Each row is a point on a tangle of strands that fork and nearly touch. The rows are in no order.
Two points are linked if the straight distance between their rows is under 0.301.
z105: -.45 .10 -.30 -.01 .25 .00 -.23 -.10
z357: -.08 -.19 -.13 -.52 -.02 -.10 .17 .28
z873: -.20 .11 -.25 -.12 .33 .11 -.27 .06
z238: .11 .19 -.32 .18 .16 .32 .23 -.30
z91: .37 -.10 -.13 -.06 -.30 .20 .48 -.03
z554: -.50 -.15 -.41 -.09 -.18 -.06 -.23 -.03
z506: .11 .16 -.08 .47 -.10 .31 -.03 -.28
z710: .16 -.14 .27 .09 -.25 -.03 -.53 .28
z790: -.19 .19 -.35 .08 .31 .17 .14 -.29
z307: .16 .03 .51 .12 .02 -.27 -.10 .07
z25: .18 .24 .50 .28 .31 -.12 -.10 -.09
z429: .00 -.14 -.18 -.46 .01 -.04 .29 .19
z410: .33 -.12 -.01 .06 -.42 .14 .39 -.05
z729: -.19 -.10 -.16 -.39 .20 .00 -.35 .34
z143: .20 .11 .47 .24 .07 -.21 .29 -.19
z842: -.01 .20 .29 .53 -.06 .04 -.12 -.24
z990: .05 .25 .46 .37 .29 -.08 -.24 -.10
z160: -.53 -.06 -.36 -.07 -.03 -.08 -.26 -.04
z367: .23 -.20 .15 -.01 -.27 .04 -.44 .34
z640: -.25 -.01 -.27 -.20 .03 -.06 .38 -.15
z589: .15 -.19 -.10 -.46 .03 .06 -.08 .39
z504: .26 -.21 -.08 -.38 -.09 .12 -.13 .46
z463: -.24 -.17 -.18 -.39 -.02 -.13 .09 .17
z235: -.43 -.03 -.24 -.21 .14 -.06 -.37 .12
z319: .00 -.12 -.15 -.42 .10 .03 -.07 .32
z783: .07 .08 -.28 -.06 .08 .18 .49 -.22
z897: -.30 .19 -.33 .05 .33 .08 -.01 -.21
z832: .11 -.07 .44 .11 -.11 -.21 -.39 .19
z396: .28 -.13 .12 .15 -.46 .01 .33 -.06
z779: .29 .18 .52 .22 .27 -.16 .03 -.08
z606: .05 -.09 .40 .12 -.12 -.17 -.56 .25
z76: .23 -.06 .19 .22 -.40 .00 .25 -.10
z995: -.12 .04 -.29 -.13 .08 .03 .44 -.20
z405: .18 -.02 .28 .26 -.32 -.07 .17 -.12
z759: -.37 -.06 -.20 -.32 .18 -.05 -.43 .28
z861: -.02 .22 .37 .44 .08 -.06 -.20 -.16
z322: .18 .18 -.26 .31 .03 .37 .23 -.30
z623: .11 .03 .37 .24 -.19 -.15 .05 -.08
z722: -.42 .15 -.34 .07 .31 .04 -.14 -.19
z883: .05 .19 -.02 .57 -.11 .24 -.08 -.32
z699: .15 .05 .45 .21 -.07 -.23 .22 -.12
z767: -.43 -.17 -.33 -.22 -.21 -.15 .09 -.01
z742: -.40 -.18 -.25 -.28 -.09 -.13 .01 .08
z456: -.10 -.12 -.14 -.41 .18 .01 -.21 .32
z750: .12 .00 .45 .15 -.08 -.20 -.26 .11
z866: .30 -.23 .05 -.14 -.30 .10 -.30 .35
z55: -.25 -.12 -.24 -.31 -.08 -.14 .41 -.06
z370: .28 .00 .55 -.02 .13 -.28 -.14 .16
z579: -.10 -.13 -.19 -.40 -.04 -.10 .40 .07
z697: .34 .17 .52 .18 .22 -.16 .19 -.12
z501: .18 .02 -.25 -.07 -.02 .19 .50 -.15
z529: .36 -.25 -.03 -.26 -.23 .12 -.16 .38
z792: -.54 .02 -.36 -.01 .08 -.03 -.25 -.13
z593: -.01 .20 .17 .60 -.08 .12 -.10 -.31
z774: -.03 .20 -.34 .10 .28 .24 .21 -.27
z445: .28 -.07 -.19 -.12 -.14 .20 .51 -.06
z547: .16 .18 -.16 .42 -.10 .33 .14 -.32
z303: -.30 .01 -.23 -.19 .21 .00 -.19 .10
z14: .41 -.03 .59 -.11 .20 -.27 -.17 .20

A fork is a point with three links, a tip a point with one. Leave the first point through the second and follow the links. Name the first fork or tip that comes.
z897 / z722: z554
z759 / z235: z873
z367 / z710: z14
z640 / z55: z767

Name the points in between on the shortest way along the links from the first point to the second, in order.
z456 / z303: z729, z759, z235
z742 / z55: z463, z357, z429, z579
z14 / z606: z370, z307, z750, z832
z396 / z995: z410, z91, z445, z501, z783
